Each row is a point on a landscape with many peaks, with its height.
From any point a climber takes the steepest step (rise divided by distance) to one of its 4 nearest points. It stops when none of these is higher. Distance is the straight distance between rows; heights are no part of it.
dezep (h 5.46): [ 93 138 143 118 148  86 126 120 118  99 113 134 143  86 142 160 203 128
 131  89 121 139 138 131 157 109  89 177  79 183 120 126 115 187 184 109
 120 151  57 108 154 130 137 130 128 185  89 122 158 155 131 129 155 118]
Resa (h 5.49): [147 137 117 150 129 161 161 104 133 117 122 116 101 146 128 160 115 157
 130 135  85 140 166 138 100 110 118 123 154 116 124 143 140 103 113 174
 142 149 116 116 139 163  96 149 108 138 163 131 128 147  72  94 117 155]
lobu (h 6.35): [112  75 149 163 138 128 161 107 155 158 160 207 138  98 142 133 134 135
 177  98 146 171 152 127 121 122 115 111 124 125 138 118 100 150 113 100
 148 129 117 124 139 114 182 128 133 177  67 122 142 173 167 168 204 150]
vokul (h 5.07): [108 138 123 114 120 193 144 101 150 165 144 172 124  64 165 129 117 143
 104 113 115 139 135 152 113 115 104 124 147  81 130  93 149 132 107 134
 126 111 129 124 187 135 124 159 131 110 155 136 132 133  79 129 131 166]
dom (h 6.21): [ 91 137 134  91 119 189 139 113 126 125 141 170 125  75 149 146 118 155
  93 119 120 139 141 147  99 100 130 152 117  94 123 102 183 133 109 140
 137  84 125  95 157 130  94 149 127  85 177 157 122 121  87 130 102 164]
Duk (h 6.15): [149 128 137 110 120 144 159 140 123  95 134 128 146 121 118 160  87 170
 122 143 136 136 165 138 111  88 189 138 133  85 104 124 184 112 111 127
 150 130 123  97 131 145  57 141 112  77 169 185  85 146 111 126  68 108]
gozo (h 5.38): [111 120 133 141  68 132 136 102 130 122 147  51  60 195 140 168 142 158
 124 121  93 177 147  97 115 122 138 137  90 181 145 125  89 149  75 159
 101 199 112 122 170 132 129 123  93 158 158 156 123  80  94 115  74 150]
movad (h 6.34): [115 125 143 149 179 110 132 112 123 119 125 113 129 124 112 156 157 167
 118  88 108 140 159 136 136 129 119 174  98 178 135 167 118 147 135 104
 143 187 109 119 158 160 173 121 107 171  88 134 130 141 135 122 143 139]
zigu (h 5.43): [131 132 178  82  76 109  92 114 167  74 124  46  32 149 110 137 149 170
 124 130 130 154 128  66 155 116 153 177  83 200  79  99  90 189 148 110
 127 147  98  57 152 157 140 101 116 178  89 136 136  56 120 128  97 135]
rem (h 4.97): [108 122 109 106 138 161 151 119 118 109 139 149 172  94 127 138 127 162
  84 129 156 127 147 161 109 110 165 146 139  83 105 122 189 139 127 112
 129 110 110  94 119 143  86 142 136  59 161 177  85 122 121 143  74 137]
linel (h 5.94): [168 145 131 151 132 105 100 154 124 152 118 109 147 153 137 123 118 150
 136 145 122  80  88 157 104 167 128  66 102 146 139 172  84  67 123 150
 121 166 121 163 114 117 122 112 116 145 112 111 150 117 125  86 154 116]
dakad (h 6.26): [101  88 103 103 128  70 129 129 145 104 149 170 155 124 154 110 146  86
 191 124 139 141 112 134 139 131 135  97 103 136 112 118 103 127 179  83
 113 110  90 122  96  53 188 120 101 182  43  93 128 207 193 143 166 145]
zusu (h 6.02): [168 135 169 142  67 116 103 140 170 112 130  82 107 135  86 144 106 197
 183 106 173 129  94 147 161 150 146 154 101 184 154 117  72 172 181 121
 101 146 116 101 151 156 100 131 121 169  91 136 116  90 162 110  93  45]
Rus (h 5.51): [137 126  97 123 147 147 129 138 116 108 127 137 173 113 108  98 119 120
  89 160 170  98 125 152 107 134 141 132 180  78 101 129 166 128 129 112
 134  74 142 143  79 146 113 129 167  67 164 169  97 122 142 138  92 119]
Zuvef (h 6.13): [152 127 135 158 111  97 103 134 128 104 109  97 141 115  85 168 139 179
 118 129 178 123 110 131 166 132 127 136  85 196 161 138 105 166 213 122
 111 137  92 101 132 136 113 129 115 160  94 118 131  97 173 109  97  57]
ras (h 4.09): [109 161 181 154 145 152 158 104 152 143 159 148 111 123 128 125 153 172
 115 105  85 132 164 127 140 118 100 147 123 130 123 153 123 133 103 129
 148 193 144 131 204 181 158 131 116 141  93 144 127 116  80 149 165 145]
Lat (h 5.71): [179 159 136 152 143  93 106 159 128 145 123 107 147 137 113 114 138 128
 130 145 144  72  79 156 120 163 159  84 107 149 143 179 102  96 158 120
 106 149 121 156 122 107 159  70 108 151  65  81 162 111 163 114 176 113]
pevi (h 6.04): [150 123 166 114  67 117 112 141 153  90 133  67  59 122 105 159 114 189
 133 130 153 162 118 117 153 100 141 162  92 191 119 117  90 188 185 103
  96 165  91  59 156 162 122 117  92 180  83 130 123  90 140 107  73 100]
sapo (h 5.34): [128  92  79 146 139 169 147  93 140 161 125 160 143  95 139 128 119  82
 126 141 136 136 139 138 115 120  95  97 169 109 162 129 130  92 144 139
 131  84 130 156 116 132 156 152 141 106 163 121 128 143 130 114 131 148]
torog (h 5.20): [105 105  90  26 130 147 120 156 119 114 134 139 151 116 183  94 121  82
 139 127 173 133  61 129  97  98  94 159 201  66  73 102 148 154 106 116
 109  82 153 107  80 105 110 154 140 124 128 108 146 126 120 161 158 171]
bupek (h 3.72): [118 170 160 117 113 185 145 109 152 145 154 174  98  97 158 135 132 163
 126 104  94 127 146 126 125 112 114 114 135 105 132 130 138 117  96 133
 143 146 150 111 211 158 118 127 116 112 131 133 131 115  51 137 147 152]
Rupes (h 5.65): [126 127 104 145 145 144 115 111 108 146 119 141 134 126 111  93 121  54
 120 166 117 100 122 126 138 154 113  97 156  97 149 115 142  97 124 130
 135  61 169 179  47 101 141 116 186  95 176 115 128 130 147 114 134 141]
lome (h 5.93): [141 115 119 145 134 145 122 115 113 132 107 131 148 119 112 123 106 105
 110 187 130 111 131 122 118 142 129  94 143 110 148 127 163  83 140 133
 149  55 132 167  51 107  98 131 165  72 176 153 126 140 141 127 110 142]
Gitup (h 5.86): [122 133 142 130 158  99 124 132 121 111 129  81 142 122 106 166 163 171
 105  99 136 128 138 138 144 125 107 147  80 192 154 152 127 152 162 106
 118 198  81  92 166 154 149 121  99 163  93 122 145 117 155 105 117 118]
lago (h 5.18): [103 144 145 139  97 106 166 126 100  96 128  94  94 164 102 146 133 141
 145 114  77 170 191  97 121 109 154 163 152 134 107 122 140 146  83 193
 126 161 139 112 130 169  79 136 107 112 199 177 130  80  54 139  59 119]
Gomi (h 5.69): [157 139 129 133 142 103 153 143 107 118 101  97 115 175 108 145 106 173
 163 131  81 129 151 125 117 144 123 112 119 126 127 132 135  88  85 199
 165 171 153 116  65 149  69 170 148 114 166 161 131 138 111  95  95  97]
rer (h 6.00): [104 120 153 138 110 116 128 112 128 104 133  81 112 117 101 173 170 163
  93 114 141 146 143 105 161  96 125 168  68 208 146 129 125 175 164  91
 120 175  69  93 163 127 123 117  97 168  99 129 117  99 156 118 117 138]
fufa (h 5.24): [115 145 132  91 122 155 157 142 124  97 152 138 138  94 127 156  92 171
 109 112 134 126 153 153 113  90 185 140 122  90  92 117 188 138 107 131
 143 117 120  76 164 149  58 136  97  64 172 186  82 123 103 139  75 149]
bapat (h 4.59): [115 161 155 130 118 139 150 110 108 123 141 121  77 128 113 144 129 162
 138 120  74 126 174 111 113 114 132 160 155 124  96 127 149 122  90 186
 155 147 140 116 182 173  95 148 116 119 163 145 128  96  42 120  88 146]
Gis (h 4.50): [ 75 155 128  58 166 153 119 131 126 138 134 168 144  83 212  99 157 146
  79 102 135 135  83 109 102 137  87 179 132  92  86  67 154 175  93 155
 110 117 156 133 128  96 111 165 169  92 184 161 127 128 115 150 172 142]
deda (h 5.27): [153 131 110 111 134 163 102 139 111 113 128 125 131 139 119  56  95  40
 135 155 166 107  85  86 120 128 121 135 201  63  92 133 145 116 125 107
 131  53 198 136  42 102 135 113 165 113 141  99 126 123 170 132 134 141]
zisus (h 0.05): [135 125 105 123 139  41  94 144 144  89 138 151 127 129 152 104 134  71
 187 131 135 115 112 153 150 131 140  88 100 119 114 110 121 113 195  83
  78  77  95 111  97  52 168  84 101 186  28  77 152 177 209 133 151 114]
difo (h 6.05): [168 118 119 138 120 145 120 121 113 138 117 131 149 134 105 138 102 107
 117 163 119 106 136 132 119 138 134  79 127 113 152 126 151  80 136 133
 166  81 127 150  54 110  93 151 165  88 176 160 113 159 148 122 110 129]
Bug (h 5.44): [104 118 107 123 136 173 151 102 120 134 140 180 159  84 139 124 117 136
  99 133 141 122 143 157 105 115 113 128 148  86 126 101 166 114 126 124
 132  82 112 118 139 140  96 156 130  94 178 144 130 134  79 114  99 162]
nik (h 3.07): [119 175 179  93  86 110  71 120 167 115 121 122  65 100 159 166 176 132
 125  99 106 139 149  85 182  82 110 197  39 182 140  96 117 201 190 118
 122 116  54 117 175  89 130 144 107 178  97 136 146 130  74 148 155  90]
Porov (h 0.06): [103  67  98 147 146  64 109 132 146 139 156 145 143 154 122  89 120  47
 166 125 121 153 133 113 145 154 116  91 109 125 149 126 106 129 129  92
  94 128 131 132 103  67 238 112 128 149  70  75  98 165 230 141 172 135]
Pupif (h 5.39): [125 134 132 140 108 104 165 141  97  98 125  86 110 175  99 149 112 145
 149 118  72 168 199 104 109 120 134 150 132 145 127 128 131 134  80 199
 134 176 137 114 116 170  78 160 136 116 184 168 132  99  84  98  63 106]
kezi (h 5.84): [156 149 134 164 146  95 100 166  98 156 108  82 133 174 110 134 119 164
 145 138 116  92 116 148 105 162 115  97  91 162 140 151  90  74  96 185
 127 181 123 150 118 120 114 158 134 149 132 128 152 103 111  78 138  97]
Gatog (h 5.78): [142 120 107 138 125 156 152 127 123 128 130 144 158 111 108 138  90 138
 109 166 159 115 149 142 102 116 148 101 157  86 130 136 179 100 137 129
 151  97 119 132  90 136  77 151 148  71 178 161  91 145 136 119  90 128]
Ziva (h 5.66): [153 111 101 157 128 135 112 114 151 171 121 127 125 126 132 133 124  92
 125 181  89 107 113 132 107 148 115  52 117 125 186 157 112  66 140 133
 119  96 134 180 104  78 151 110 133 110 140  98 120 140 158 105 164 164]
Vil (h 4.89): [ 85 141 165 166 140 135 135 104 124 123 164  91  83 158 129 139 157 158
 106 109 101 154 180  85 165 132 124 162  88 184 150 135 137 158 109 119
 136 190 116 130 205 165 157 121 120 157 107 157 124 103  99 160 153 148]
zapa (h 5.45): [132 114  83  96 141 156 132 114 108 112 107 152 159 123 131  65 121  58
 123 158 165 113  84 127 118 132 105 131 218  57  91 127 157 105 142 126
 130  67 173 138  73 129 141 137 168 100 147 120 129 119 135 125 130 148]
til (h 6.08): [160 175 151 143 142  80 109 173 103 174 131 110 130 165 112 121 115 122
 152 127 154  64  61 161 117 172 155  82 101 156 148 151  77  77 109 134
  92 119 124 167 136  96 114 100 135 165  99  95 176  80 100 125 150 135]
pok (h 3.47): [122 125 175 141 141 177 158 114 166 176 166 200 111  99 159 125 132 161
 144  96 113 165 145 120 135 130  91 113 124 116 145 127 125 129  93 104
 154 139 147 118 180 140 162 112 129 148  79 129 134 146 111 167 194 144]
bobug (h 5.02): [115 122  97  79 110 141  98 148  92 109 152 107 124 150 157  69  53  15
 147 145 169 146  85  67 183  99  99 136 220  65 114 130 149 137 118 117
  92  51 153 101  91  80 128 140 122 124 163  88  90 134 169 133 143 115]
tonim (h 4.79): [131 155 139 145 125 169 155  95 130 129 142 150  83 113 141 154 112 168
 132 117  76 126 180 132 105 110 128 144 148 120 121 133 130 102  90 154
 131 152 127 121 199 180 109 138 109 125 146 140 130 125  50 109 125 162]
pamo (h 5.85): [141 166 125 173 125  89  96 174  89 177 121  99 136 166  98 129 128 152
 144 133 182  75  77 151 135 182 152 108  86 165 163 152  55 115 107 173
 106 126 113 166 156 114 123 152 132 177  95 119 164  66 110 117 119 107]
kal (h 5.60): [104 142 162 156 140 117 135 103 118 113 141  87 102 162 110 160 168 171
  97 101 107 144 158 119 170 122 119 171  91 188 161 139 119 174 116 115
 138 215 104 113 192 158 161 129 112 167 100 136 128 112 119 151 138 147]
Dudo (h 5.35): [101 106  86 101 160 154 130 122 103 109 130 163 186 107 108 113 134 111
  82 137 172 113 127 154 102 121 129 143 174  85  94 111 170 131 136 119
 137  81 139 117  87 157 114 151 160  80 158 147 107 124 131 136  97 148]
loz (h 5.59): [132 111 120 156  93 115 111 139 128 116 155  51 115 183 122 152 133 188
 127 126 136 151 115 134 119 146 128 126  82 180 176 120  70 115 107 162
  95 212 103 134 167 122 129 140  91 143 131 147 114  88 136  94  81 101]
Vipup (h 4.20): [108  99 168  99  64  87  92 129 174  83 110  50  34 153 103 119 140 178
 131 134 111 180 125  91 131 157 173 186 126 195  76  71  57 191 159  99
  96 136 132  55 141 157 142  94 146 130 107 170 153  29 124 135  55 120]
tul (h 4.39): [115  63 100 156 138 156 173  87 155 176 138 188 148 107 144 129 130 113
 137 115 128 160 148 136 122 133 100  95 155 111 173 119 114 136 121 113
 132 123 152 155 157 140 183 133 134 130 113  99 134 155 152 155 163 172]
dus (h 3.39): [ 67 157 196 161 137 127 133 121 133 115 158 144  98 114 120 122 201 138
 130 100 114 149 166 102 166 123  93 185  86 169 131 133 118 167 120 122
 153 166  89 101 192 140 154 121 127 155  86 168 142 139 125 163 185 130]
Vopop (h 5.92): [167 143 130 127 149 102  98 162  95 159 111 106 131 160 106 129 105 138
 153 159 103 103 113 142  99 161 144  46  85 146 136 148 139  67  91 178
 151 133 136 153  72 107  80 145 142 130 135 135 155 121 106 112 161 122]
num (h 6.06): [111 134 129 136 128  84 108 129 125  87 111 125 135  92 120 186 167 136
 114 110 145 134 146 137 169 109 100 161  79 182 127 115 139 185 215 110
  95 126  53  99 156 129 144 131  97 180 108 109 150 141 152 102 122 100]
Kazug (h 5.63): [120 135 126 153 131 107 134 117 117 118 117  74 134 161 124 167 163 175
 102 112 103 132 142 137 134 131 116 144  93 178 142 155  94 127 102 144
 108 225 109 131 181 159 161 133  97 140 131 131 123 104 120 105 108 124]
Bek (h 3.95): [133  96  93 160 147 108 104 125 141 153 107 134 117 138 140  81 107  25
 130 139  85 121 115 105 150 156 106  90 156 103 148 120  99  94 121 142
 110  97 193 162  96  90 225  98 156 113 136  61 105 131 174 118 165 132]
tavov (h 5.28): [ 73 154 132  79 119 168 137 120 116 102 152 176 117  77 143 148 127 165
  92 131 130 128 151 150 102 109 145 168 111 101 102  91 207 145  86 126
 141  94 123  84 155 112  74 163 131  66 162 181 100 105  99 152 106 167]
faz (h 4.41): [ 99 116 131 114 107 190 150 126 147 165 141 190 117  58 188 124 120 159
  98 101 139 151 127 122 117 120  93 125 121  83 146  72 157 163 101 156
 118 100 152 135 175 124 129 151 136  93 162 125 149 123  98 151 141 158]
noron (h 3.56): [110  51 112 141 132 120 162 112 133 169 124 155 166 121 134  84 130  70
 156 118 151 153 159 111 136 146 107  92 156 108 155 118 107 142 122 120
 121 122 166 171 116 118 207 120 150 136 100  63 117 145 182 149 160 149]
muf (h 4.81): [ 82 119 102  83 155 175 140 132 117 147 112 173 153  63 157  99 137 130
  89  97 157 127  91 131 112 123  95 162 159  74  92  90 144 160 119 152
 106  79 143 128 136 119 114 171 161  90 170 128 141 111 105 155 130 158]
geg (h 4.98): [125 120 152 146 162 116 146 118 137 129 128 156 137 125 126 139 181 147
 153  84 116 140 139 146 130 114 106 143 105 156 113 160 104 141 135  85
 155 187 101 101 152 155 164 126 118 175  71 107 142 177 151 155 173 146]
Rif (h 5.68): [122 118  88 145 159 149 121 108 112 132 106 152 146 118 114  98 125  67
 121 176 122 118 125 131 117 147 114 118 178  93 119 121 133  97 136 129
 137  65 168 159  60 110 135 139 179  85 172 115 120 131 160 118 112 133]
Nugu (h 6.30): [130 141 147 117 110 103  97 121 147  88 128  97  97  87 118 191 140 165
 118 120 146 147 136 124 165  89 121 164  83 212 127 119 125 186 203 104
 118 134  51  67 147 127 119 130 105 178 102 114 132  95 128 116  98  93]
Mezup (h 5.82): [153 143 128 131 138 109 112 165  98 142 103  91 127 169 117 155 106 159
 165 151  91 114 119 130 100 149 126 102 108 137 145 147 128  68  86 191
 163 164 145 126  70 137  63 175 143 133 150 152 156 121 104  95 124  99]
zagol (h 4.33): [ 76 166 181 137 147  98 113 127 137 109 115 163 128 100 151 133 208 140
 122  77 104 143 137 119 147 114 101 193  86 164 107 106 111 182 157 105
 149 158  55 119 175 100 157 123 123 190  92 139 159 174 111 156 172 102]
daf (h 3.30): [114 167 196 111 108 107  67 125 177 133 108 138 106 109 171 171 167 123
 130  97 109 149 152  83 193 110 104 180  68 161 150  78 117 213 183 128
 127 128  70 151 184  77 140 127 108 145 106 161 156 160  97 160 166  66]
momi (h 5.14): [135 132 101 162 133 145  98 107 132 160  98 134 120 126 113  97 116  37
 115 162  89 116  99 106 136 158 102  99 144 115 161 122 107 101 127 142
 123  76 166 179  77  82 180 101 169  98 173  84 115 129 165 113 165 140]
tabo (h 5.09): [106 117  81  69 125 148  91 141 105 113 151 114 134 147 163  69  74  33
 137 159 191 153  73  96 147  86 102 131 193  69  97 129 163 143 114  90
 102  55 171 104  65  88 105 138 114 103 145 107 114 127 170 158 143 141]
nota (h 2.11): [104  83 117 116 137 100 136 117 147 116 127 176 148 104 154 127 173 111
 196 100 131 145 131 136 107 105 118 115 114 153 113 127 104 139 150  63
 126 136 100 118 114  96 161 124 104 194  58 104 144 205 167 153 171 141]
Fuluk (h 5.06): [124 133  96  83 126 133  88 138 104 118 154  98 110 166 136  71  71  27
 121 148 201 135  72  94 162  92 130 132 185  64 103 123 180 148 106  86
 115  51 173 118  73  66 104  94 128 103 135 104 100 119 178 155 132 122]
gov (h 4.90): [120  84  83 125 122 148 148 111 132 152 107 170 154 121 144  84 125  64
 132 140 137 128 126 120 142 144  87 121 202  69 137 124 113 128 144 137
 107  92 180 151 131 122 188 137 152 113 151  81 126 142 137 123 138 148]
zozit (h 5.41): [141 134 114 138 144 138 116 133 110 120 121 130 158 143 104  97 109  89
  90 144 167  89 107 132 106 139 143 149 180  68  86 136 146 126 135 114
 152  71 156 160  52 130 110 104 176  45 146 139 113 124 167 140 103 116]
fopa (h 6.12): [134 139 136 142 146 109 118 159 103 174 120 117 102 137 103 139  87  81
 121 153  92 102 100 133 122 151 141  44 101 145 169 122 111  73 104 135
 136  65 131 180  68  59 108 104 156 115 166 112 140 122 128 112 156 169]
lur (h 4.27): [158 137 134  88  85 113 166 162 141  83 137 104 157 150 141 151 100 171
 131 122 129 150 160 137 110  93 204 166 160  99 107 126 177 140  86 131
 143 149 139  95 157 151  40 111  89  63 156 198  84 136  92 153  54  68]
Lani (h 4.77): [128 169 138 110 119 169 159 107 116 103 151 143 109 105 125 160 101 157
 132 136 109 132 163 123 112  93 160 135 138 100  97 120 174 113  93 155
 153 116 119  94 159 159  63 151 116 106 179 151 131 123  65 120  81 151]
Nofa (h 5.00): [128 151 126 122 128 163  86 148 120 137 155 105 101 153 123  79  82  48
 110 143 172 124  56 108 131 117 158 135 182  58 103 145 158 140 107  66
 127  59 184 139  42 101 114  68 152  89 136 111  85 120 169 179 131 107]
fifu (h 4.94): [102 131 122 102 158  67 119 128 130  97  95 160 149  86 142 158 201 125
 141  91 112 120 120 131 139 130 104 170 102 174  93 124 110 171 191 105
 116 139  75 113 145 108 149 116 109 194  77 118 169 186 135 135 148 107]
Zovel (h 5.74): [163 148 160 177 131  63 112 162 102 157  99 110 143 149  91 112 128 134
 139 122 176  73  86 143 160 169 179 126  96 179 176 143  79 145 166 116
 100 117 122 180 148 121 127  92 136 155  67  94 171  78 163 130 154  87]
Suli (h 5.23): [152 128 124 157 147  66 107 136 128 111 110 126 162 114 121 125 163 148
 131 144 147  95 102 152 144 158 122 124 101 174 131 177 114 127 196 105
 103 164 111 118 117 127 162  91 105 169  54 101 158 142 179 113 138 101]
timu (h 6.14): [162 124 110 149 148 122 117 125 137 127 119 106 137 138 139 130 142 150
 125 139 116  97 101 156 112 151 113  85 113 151 140 178 102  82 143 127
 122 187 123 147 127 128 150 106 113 150  96  84 146 153 142  93 168 132]
Mivag (h 5.26): [152 123 122 117  97 130 147 156 133 123 141 123 189 142 134 152  99 177
 113 140 141 123 138 145 113 104 194 122 142  91 128 119 170 113 109 124
 144 132 121 139 119 133  49 134 119  50 149 182  76 159 127 148  50  71]
lup (h 5.40): [131 140 123 129 124 176 161 102 121 101 128 145 150 110 113 161 103 146
 126 136 131 126 158 143 106 107 155 122 140 105 117 123 187  95 126 145
 153 115 100 104 123 142  61 153 134  90 183 169 108 144 103 112  92 146]
miler (h 6.16): [171  97 102 149 132 163 149  88 154 149 134 143 141 137 146 155 135 131
 142 144 114 128 126 157 115 125 114  87 136 133 151 163 121  77 121 118
 128 156 123 141 139 134 152 125 114 131 118 106 136 173 120 114 147 159]
dadi (h 5.25): [133 149 145 115 148 128 113 141 109 149  95 115 119 143  84  70  94  54
  94 145 134 101  91 130 109 154 173 123 164  94 102 120 138 112 122  90
 166  66 176 187  34 105 113  76 189  81 166 143 104 129 165 132 130 115]
Rele (h 4.30): [145  86  93 122 122 115 148 137 136 149 120 156 146 154 128  51 107  36
 166 122 136 151 138  91 160 151 114 102 192  76 114 110 113 140 115 142
 103 113 190 171 126 127 235 130 133 141 107  55 104 147 166 118 166 120]
Daz (h 5.99): [164 112 158 173  56 105 106 153 130 143 115  87 139 157  90 137 107 188
 148 120 194  97  79 145 161 169 161 129  78 203 191 123  63 144 154 143
 104 139  97 131 158 131 108 138 128 159  83 137 123  80 164 117 110  51]
nol (h 3.97): [154  78  97 162 141 119 120 104 162 162 134 139 138 142 155 109 118  59
 126 156 111 126 116 140 137 150 120  66 115 121 171 147 125  90 138 104
 111 118 155 165 106  90 207  83 132 130 111  80 122 140 191 124 175 155]
rul (h 5.33): [117 115  79  76 151 153 112 145 129 107 123 141 164 132 140  80 133  81
  92 151 198 107  87 154  93 119 123 135 179  62  65 123 187 140 124  98
 128  81 158 107  69 142 110 125 155  88 129 126 136 116 139 145 117 145]
damo (h 4.99): [107  91  88  85 140 168 141 131 117 160 105 168 154  82 153  68 131 101
 122 105 165 132 105 124 131 139  88 134 200  62 101  90 127 140 130 154
 100  97 166 152 135 128 159 157 153 105 157  89 155 124 110 139 135 159]
bobab (h 6.31): [161 124 139 105 112 132 114 171 117 167 109 128 172 164 103 141  85 131
 120 147 126 102 132 134 121 143 190  78 111 111 152 136 156  82 105 122
 173 100 148 180  69 117  54 132 173  60 158 174  91 159 132 156 101 106]
kem (h 5.05): [136 160 143 141 124 128 170  92  89 111 129 112  82 146 111 155 109 161
 137 127  76 143 185 123  92 105 142 147 149 117 102 132 129 108  95 186
 143 165 139 118 156 180  87 128 107 127 186 150 134 124  59 103  95 135]
ziret (h 5.13): [145 109 105 134 156  97 123 134 132 108 129 137 157 123 135 117 175 123
 135 127 134 106 112 148 124 129 123 113  88 151 128 182 131 111 162  86
 121 174 121 113 117 133 177  92  95 166  51  94 153 158 189 113 163 116]
kaz (h 5.42): [163 137 132 123 122 129 173 143 120 111 113 114 132 142 119 150 103 170
 149 138  88 135 176 124  97 111 154 132 140 115 113 142 149 100  92 183
 153 158 143 109  81 171  47 160 121 102 172 179 117 148  91  99  91  98]
rugal (h 5.21): [131 141 140 146 153 161 163  96 138 152 136 131 120 127 136 149 153 163
 116 101 101 137 155 151 123 122 109 120 130 150 150 156 115 115 108 129
 147 184 134 131 173 181 158 140  94 153 115 128 134 138  95 127 151 157]
zug (h 5.32): [140 147 141 102 108 129 168 145 110  87 126 121 126 123 115 153  97 163
 135 136 112 154 173 134 110  90 186 154 143  94  92 122 174 124 102 150
 154 127 134  88 144 182  40 133 103  91 161 174 108 132  85 131  64 124]
sel (h 3.24): [126 125 108  85 136  59 115 164 136 102 104 161 148 109 153 128 188  96
 171 104 132 106 124 143 138 134 120 140 119 152  94 114 101 143 216  95
 119 107  85 123 116  95 172 126 111 206  62  74 176 193 147 116 152 112]
gabo (h 4.91): [133 105 129 142 154 159 168 110 159 168 138 159 136 117 134 148 147 148
 147 107 103 145 153 148 121 121 110 108 118 131 145 147 117 121 112  99
 151 171 126 134 163 162 170 129 117 160  78 111 126 160 125 156 184 167]
gikib (h 5.73): [143 119 123 177 133  90 104 158 114 136 128  93 150 168 118 136 148 192
 110 136 157  90  81 152 133 159 126 116  83 179 160 159 102 128 138 157
 105 188 121 155 144 126 136 120 108 152 111 122 139  82 151 100 124  80]
niz (h 5.01): [151 125  94 117 116 143 111 130 129 136 120 145 116 139 136  53  84  30
 147 149 144 130  82  82 143 129 102 122 217  70 115 114 109 116 123 126
 113  69 199 140  99  96 164 124 135 131 150  58 116 138 137 114 152 109]
Taku (h 6.07): [133 125 137  87 125 101 111 196 114 192  95 114 150 154  80 116  95  74
 101 111 126 119 101 130 141 172 210 107 111 120 148 121 137 112 101  86
 177  77 147 202  88 109  93 123 177  78 182 152  75 137 121 165 113 142]
zufo (h 3.94): [ 94 167 143 152 119 139 150 100 121 134 130 105  75 142 135 149 148 165
 101 113  81 127 195  96 131 121 127 156 126 144 127 144 121 146  96 162
 124 174 131 136 210 173 147 129 102 132 154 150 118  97  54 135 123 150]
Tis (h 5.89): [165 147 118 150 146 140 130 104 131 125 113 106 142 154 140 160 131 167
 121 143  91 114 128 140  91 138 123 105 121 159 135 159 106  80 115 168
 115 190 132 139 131 161 134 134 109 140 137 117 141 142  99  78 140 128]
Fatev (h 5.72): [142 105  90 164 137 154 128  93 133 153 122 142 137 136 131 123 121  85
 129 175 102 106 128 149 112 143 110  68 135 114 170 132 127  58 140 148
 144 102 125 165  87 104 147 123 154 106 163 108 126 148 143 108 136 152]
nav (h 5.70): [153 118 155 115  60 116 114 145 168  83 150  50  81 169 120 131 116 202
 156 127 144 176 105 124 147 125 157 151 104 191 120 109  58 169 149 111
 105 198 116  81 158 148 122 117  90 169 106 131 128  66 131 107  57  97]
guba (h 2.85): [ 93 165 190 151 146 153 156 123 158 143 176 194  98 105 149 114 139 164
 137  99  99 140 164 103 136 131 101 143 121 117 126 140 125 137  89 122
 163 164 156 126 196 170 158 107 111 141  77 142 141 134  99 168 188 126]

For each start below, name the point where the climber stops.
lago: fopa
loz: miler
Nofa: bobab
dadi: bobab
zozit: bobab
Rele: bobab

Call two points neighbours if one is among the 4 nearest of the other. Go from one point of each pair to the other, from neighbour to neighbour, staying as high as possible. Name the lowest point that can't be avoided.
dom, bobab: lup
lobu, fopa: gabo
movad, fopa: Zovel
til, dakad: sel
til, fopa: Vopop
miler, til: linel
movad, Nugu: Gitup
